Points on a hilly landscape, in no order, each with its height.
A ball rolls from a point to whichever of its 2 nearest points has the largest drop for the distance, and stops where none of them is lower. Distance is the straight distance between rows; heights are no part of it.
K_98: [ -8  12   3  -1 -13   6  -3 -17   1  -7  -4 -11  13 -17 -27  16  13 -29
  15   1  20]  h=3.35
K_652: [-19   0  -2   8  -6  -6   1   1   0  10   9  18  15  -5  13  11   2  22
   9  11  -1]  h=2.32
K_334: [ 12   7  18  13 -17  12   4 -23   7 -16  -6 -12  -2  -1  10  -5  17   0
  19   0   7]  h=2.92
K_697: [ -9 -12 -17  -8   3  10   1   7   7  13   8  -4  10  -6   4  -6  -5  14
  -6   4  -6]  h=3.39
K_692: [ 6  2  1  0  4  6  2  6  0  2 -6 13  2  2 -3 13  0 10 -9 19  3]  h=2.63
K_408: [ -9  -2  23   3 -14  -8  -5 -14   1  -2  -4   4   0   0   0   4   2 -14
   9 -10  13]  h=3.05
K_230: [ 11 -17  -7  -6   9 -16  14   9  -6 -14   6 -14   0   6   7 -18 -10   8
  -7 -18  -1]  h=4.60
K_86: [ 31   4   8  12  -4   4   6   3  14   7   3  -9  -7  19  -3 -12  12   1
 -14  -9   5]  h=2.75
K_284: [  7   8  11   4 -10   2  -3 -12   5  -8 -20 -24 -24   9  19 -15   8  -3
  11  -7 -11]  h=5.51
K_368: [ 21  17   4   3   8  -1   6  -1 -25 -11 -11   6 -19  -6 -19  16   0 -20
  13   5  -1]  h=2.81
K_509: [  2 -12  15  -1 -11 -10  10  -1  -1  -7  -4 -12 -14   3   6 -11  -5  -4
   3  -8  -1]  h=4.44
K_386: [  0  -5 -27   7   3  -1   5  13  -9   7  -2   8   7  -9 -24   0 -12   6
 -31   6  -5]  h=2.11
K_657: [ 18  17   3  -7   4   9   0   6 -21 -12  -8   4 -14 -15  -8  12   5  -1
  11  11 -12]  h=2.54
K_357: [  4   8  -4 -11  15  12 -11  -1  -1 -12  -9  12   2   2  10   7  -4   6
  -6  27 -15]  h=2.08
K_11: [-14 -17  -6  -4  19  13   5  10   5 -13 -14   3   5  -2   8  -3  -9  -1
   7  -2  -6]  h=3.90
K_58: [ -8   9  16  -2 -12  -8   2 -27  -3  -3  -1  -7   3  -8 -11  14   3 -29
  14  -4  20]  h=3.25
K_678: [ -9   7 -19 -14   5   1  -6   3 -12  18  13   0   1 -23 -13  14  -2  19
   0  28  -7]  h=3.53
K_150: [  4 -18   5   7   1  -8   7  -3  -2  -5  -8   5  -4  17   8 -29   8  13
  -6   9   0]  h=4.90
K_80: [ 13  -3  -4  10   3   2  12  22  17   2  -4 -17  -4   3   8   3  -7  -4
  -5 -14   4]  h=3.03
K_617: [ 0  3 20 15 -6 -3  2 -6  0 12 -6  7 -7 -2 11  6  9 16 11  8 -7]  h=2.04
K_184: [ 10  -5 -11  15  13   0  10  14   7   5  -2 -27 -11  -1   9  -8   7  12
   7 -16  -1]  h=2.34
K_16: [-20  19   9 -10  -9   0 -20 -27  17  -4  -1  13  -2  -1 -11  -1  13 -27
   9   4  21]  h=3.29
K_32: [ -9  -4 -18   7  -3 -14   8   4  -5  10  -8  -7  -5 -16   8  14 -20  18
  -9   4 -16]  h=2.15
K_522: [ -2   1  13   3 -12  -9  18   1 -13 -20 -16 -10  -5   1   1  -9  -2 -17
   9 -17   1]  h=4.22
K_490: [  1   8   6 -18  -3  17  -6 -11  16  -2   0  -7   1  -8   4  -8  14   1
  15  13   4]  h=3.24
K_586: [-22  11   7 -10   3   0 -19 -11   9   4  -2  12  -1   7 -11  11   4 -38
   9   6  13]  h=3.37
K_346: [ -1 -10  -1  12  11  33  -4   6  12  -7  -4   5   9  14  14  -5  -4  11
 -11  -6  -7]  h=5.23
K_92: [  9 -13   8  14  -3   7   4   9  15  -3  16 -14   3  23  17 -10  -6   0
  -4 -28   2]  h=2.02
K_608: [-18  11  -6  -7 -11   6 -15  15  -3  23   4   7   6 -10 -16  -3  13   8
   0   3 -15]  h=6.43
K_396: [-11 -16   1  -7   3  -6   6   1   3   9  13  -6   8 -14  -7   6 -12 -14
   5 -10  17]  h=6.09
K_15: [  9  -6  -4   1   2 -21  14  21  -9 -13  -4 -23  -5  17  13 -12  -1  -2
  -3 -33   6]  h=4.25
K_154: [ 11   3  -4 -11  -6   8   2   2  -4   9   3   5   9   2  -4  -5  15  14
  -2  27  -2]  h=3.04
K_553: [-21  17  -6 -17  -8   2  -2  -1  10   8   0   0   5 -16 -19  -3  28 -15
  27   4   6]  h=3.47
K_6: [-16   2   7   9  -1 -11  -7  -9   6  20   5  19  10 -11   8  17   5   3
  27   7   9]  h=2.65
K_9: [-14   4  10  -6   7  -1  -6  -5  -1  -3  -4  24   6   7  -7  11  -1 -21
   3  14   7]  h=3.50
K_114: [-22  23   2 -13 -17  -4  -4   3  15   6   4   5  14  -6   5  -6  29  -6
  24   7   8]  h=3.54
K_622: [-22  -1  19   9 -10  -9  -7  -9   1  14   6  20   9   3   4   3   2  -1
  14  -6  13]  h=2.86
K_187: [  9  -1  -4   3   2   2  -6  -2  -4  -9  14  14  17   5   7  15 -23  11
 -19   9  -1]  h=4.13
K_564: [ 22   1  -9 -13  18  20   1   7  -3 -22  -2   6   4  -1  12   4 -11  11
 -10  10  -8]  h=0.97
K_71: [-13   0 -26  -7  19  -8 -10  -9  -3   3   6  15   7 -17  -4  10 -12   9
 -10  21   3]  h=2.97
K_675: [ -4 -13 -13  14  10  15  -5   3   8  -7   7   5  17  11  16  -5 -15  25
 -13 -13  -8]  h=5.16
K_842: [  8   6 -11  10 -13   2   7  10  -3  21  -4 -22 -16  -4   3   3   8   9
   2   0 -22]  h=0.77
K_307: [-14   6  16  -8 -16  -6  -7 -25   8 -12   4   7   2   2  -5 -12  13  -9
  16   4  16]  h=3.22
K_877: [  7  -6   5   3 -14   5   6  13   9   5   0 -19   4  11  -9 -19   6 -14
 -11 -21   2]  h=3.13
K_64: [-13   3   7   2 -18  16  -1  -7   8  -6 -18 -19 -12  12  20 -19  11  -5
   8   1 -19]  h=5.46
K_775: [ -7  -7  17   4   5 -18  -1 -20 -14   4   4  15   1  10   2   9 -10   0
  -5   2   8]  h=4.57
K_948: [ 14   2   8  10  10   0  -4 -10   3 -17  -9 -17 -18   1  10 -13  13   6
  14 -14   4]  h=5.59
K_585: [ 11  -7   2   1 -16   6  -1   0  17  12   8 -18  -1  12   0 -17  15  -8
 -18   1   1]  h=3.31
K_972: [  7   4   3   9  -1 -13  10  14 -13 -11 -13  -9  -8   8   1  -1   0  -6
   1 -34   1]  h=4.00
K_411: [  9 -18   8  17   9  -4   0  -8   2 -10   2  11   2  19  11 -14  -6  17
  -4  -8   8]  h=5.00
K_237: [ 15   9   4   5   4  -5  13   4 -13   1 -15  14  -6  -2 -17  10   2 -19
   3  12  10]  h=3.14
K_561: [ -1   0   4  12 -17  -1   4   2   7  26  -6  -8  -2   2  12   3   6  12
   7   5 -16]  h=1.49
K_3: [-16   2  -4   0 -10 -18   6   3  10  11  -9   0   1  -5  18   8 -15  15
  -6  21 -12]  h=1.60
K_135: [ -1   6  17 -20 -18   0   0   1  14   8  17   1   9  17   8  -9   7  -4
  -7  19   1]  h=4.06
K_285: [-13   9 -13 -11 -10  -7 -12   9  12  20  20   9   9   5  -4  -8  17  10
   2   9  -3]  h=6.39
K_132: [ -7 -13  -1  -3  12 -18  -5 -17 -18  10  19  18  16   2  -7  14 -16   3
 -13   7   8]  h=4.43
K_704: [ -9   1 -32  -3  -7 -10  -1  -4  -4   9   5  -7   5 -23   4   8 -30  17
 -24   5 -11]  h=2.62
K_928: [ -7 -11  -6  -3  14   3 -12 -19  -7  -6  20  19  17   8   4  15 -24   0
 -11   7   8]  h=4.29
K_480: [  2  10   4  11  -4   8   6  10 -12   4 -13   9  -4  -1 -16   1   8   7
  -4  -8 -13]  h=3.66
K_23: [  1  -9  10  20   1   5   2   2   5   9   3  -9   6  11  -1 -13   1  -3
   0 -22   2]  h=2.60
K_343: [-15 -14  10 -11   9 -12  -1  -8  -3   1  14   7   6   2  -6   0  -9 -24
  -1  -1  19]  h=6.18
K_492: [-12  -9  -9 -15   4  -8  -7   0  -9  11  -4   6  -4  -8 -18  -8  -3  -8
  -8   2 -10]  h=6.51
K_542: [-13   4 -20 -21  14  -6 -11   4   4  19  10  -1  -5 -18  -4  14  -6  -1
  -3  20  -2]  h=3.30
K_397: [ -6  -3  11 -12 -13  -5  -6  -9  14   2  27   9   6  14  12   6  -6   2
  -6  14  15]  h=3.88
K_611: [  1   7   1  17   0   0   3  17 -16   1 -10   6   6   9  -2  -3   1   6
  -2 -30  -7]  h=3.81
K_607: [-26   1 -10 -13  -2 -14  -6   5  -9  25  10  10   2 -15 -22  -1  13   0
   1   6  -5]  h=6.46
K_862: [-11 -16 -34  -4   1  -3   4  -2  -4   7   6 -12  12 -14   5  -8 -18  23
 -15  -2  -4]  h=3.02
K_77: [ -9 -11   5   7  -4  14   3  -1  18  -7 -12 -12  -8  21  20 -17  -2   3
   9  -1 -14]  h=5.41
K_750: [  0  14   9   0 -17  12  -7 -23  16  -5 -16  -8  -5 -11  -1  -6  22  -2
  23   6   6]  h=3.08
K_873: [ 13   7   5  12   0  -5   5   1 -10   6 -21   6 -14  -8 -16   3  11   3
  10  10   0]  h=3.45
K_47: [ -5  11  -9 -10 -10  -7  -7   2  -5   6  14  17  12   1  -1  21 -14  13
 -17  22  -3]  h=3.94
K_631: [ 36   2  13  11 -12  -6   2  -4   9   2  -1 -17 -16  11  11  -1   3   6
  -4  -8  -1]  h=2.14
K_640: [ -8  -7 -34  10  16  -2   2  -3  -4   2  -7  16  14 -15 -17   4 -13   6
 -18  16   8]  h=2.61
K_632: [ 18  11  -7 -12   8   1  -2   7 -11  -8  -4  -7 -21 -11  -9  12  -4   4
  -5  -1 -12]  h=2.12
K_214: [ 28   9 -17  -4  17   4  -9  13  -5 -20   8   6   8  14  -8   6 -15   7
 -25 -14   0]  h=2.13
K_921: [ 10   8   3 -13  -6  20   2   3   3   2   3 -14   5   3  -3  -9  16  -2
   1  10 -11]  h=3.36
K_584: [ 28   2  -9  -3  18   3  -1  10  -7 -20  -1  -4  -4   7   8   1  -6  10
 -10  -6   4]  h=2.00
K_388: [ 13  -2 -12   2  15   8 -10  11 -11  -5   3   8   3  -1 -18   2  -9  -2
 -26  -3  -7]  h=1.23
K_762: [ 15   3   9   7  14   6  -3  -2 -16 -28  -6   0  -8  13   6  -3  11   2
  10 -18   0]  h=5.67
K_902: [ -7   4   1 -15   2  -2 -13  -5   2  11  21   9   6  -4 -12 -11  21   3
   1   1   8]  h=6.35
K_283: [  5  -2  -5   6   6  25   2  10  11 -11 -14  -4  -5  15  10 -16   4   5
  -2   4 -19]  h=5.32
K_167: [-13 -18  -3 -10  21  -2  12   4  -8 -11 -14   1  -8  -5   1  -3 -11 -11
   8 -14   3]  h=4.15
K_854: [ 15 -10   5   2  -1 -11  11  -6  -8   1   1  -2  -4  -3   2 -11   4   7
  -2   3  -5]  h=4.69
K_476: [ 11  -1  14   7   9   8   4   4  -3 -22  -5   3  -3   4   4   7  -1 -15
   6  -9   5]  h=5.75
K_923: [ -4 -25  -6  21   6  -1   3  -5   2 -22   6  13   9  13  12  -7 -24  21
  -6 -16  -2]  h=5.09
K_106: [-11 -18   9   2   9  -7   9   8 -14 -26  -9   2  -3   3   6 -11  -5 -13
  10 -23   0]  h=4.40
K_95: [-21   2 -15   4   1 -16  -1  -8  12  11  -4  14   6  -5  16  -1  -9  23
   1  20   5]  h=2.01
K_293: [ 19   4 -11  13   1 -10   8  14   2  16 -15 -34 -26   2  10  -1   8   9
   3 -13 -17]  h=1.59
K_75: [ -5 -11   3 -13   5  -9  -5 -10  -9   7  17  16   3   1 -17 -10   7 -11
  -3  11  18]  h=6.27
K_314: [  4   0  13   6  -5   7  10  10   2  -4  -2   3   6  -2 -14   4   1 -25
   3 -13  13]  h=5.87
K_296: [-13 -11  -7   1  10  13  -3   9   7  10  -6  -2   8 -11   8  -2   2   7
  11  -7 -11]  h=3.67
K_271: [ 30  14  -3  -3   0   1  -1   2   4  -4  -6 -22 -23  -2   8   4  -2   4
  -5  -3  -7]  h=1.30
K_592: [ -1  -2  -1  -9   7  -5   2  10 -21  -4  -3  -2 -10  -5 -17   0  -7 -19
 -11  -4  -5]  h=6.58
K_891: [  4  -2  14 -14  -8   6   5   4   4   3  11 -11  10 -10 -10   8   5 -16
   2 -12  10]  h=5.97
K_482: [  3   8 -17  -2  -5  -1   2   7 -11   8   4   9   4 -21  -4  17 -10  21
 -15  24 -11]  h=3.74
K_874: [ 14  -3  24  10  -5   3   3 -19   5  -3   0   2  -6  -2  16  -3   4   7
  17   5   1]  h=2.57
K_369: [  0   6 -13  -9  16   0   2  13 -15   2   2   2  -5  -9 -18  26 -19 -20
  -7   0  -3]  h=6.65
K_814: [-18  16   7  -5 -13   8 -11 -11   0   3   4   1   1 -20 -26  10  20 -21
  24   2   4]  h=3.41
K_352: [ 20   2   8  13  -1   1   6  17  17 -10   2 -28 -12  21  17  -3  -6  -7
  -1 -26   8]  h=2.58
K_66: [ -7   4  23 -10  -3   6  -7  -2   7  -5  15   9   0  10   3  10 -10 -16
  -6   7   6]  h=3.71

Where does a ball stop that starts at each point below?
K_972 -> K_271
K_490 -> K_842
K_814 -> K_3
K_187 -> K_388
K_135 -> K_3
K_397 -> K_3

Call two points neighbours if one is among the 2 nearest of the other. Go from one point of each pair to the other, from neighbour to neighbour, staying as low as possible. Name the highest point that can't be avoided.
K_842, K_271 -> K_585
K_564, K_271 -> K_921
K_564, K_388 -> K_214
K_92, K_842 -> K_80
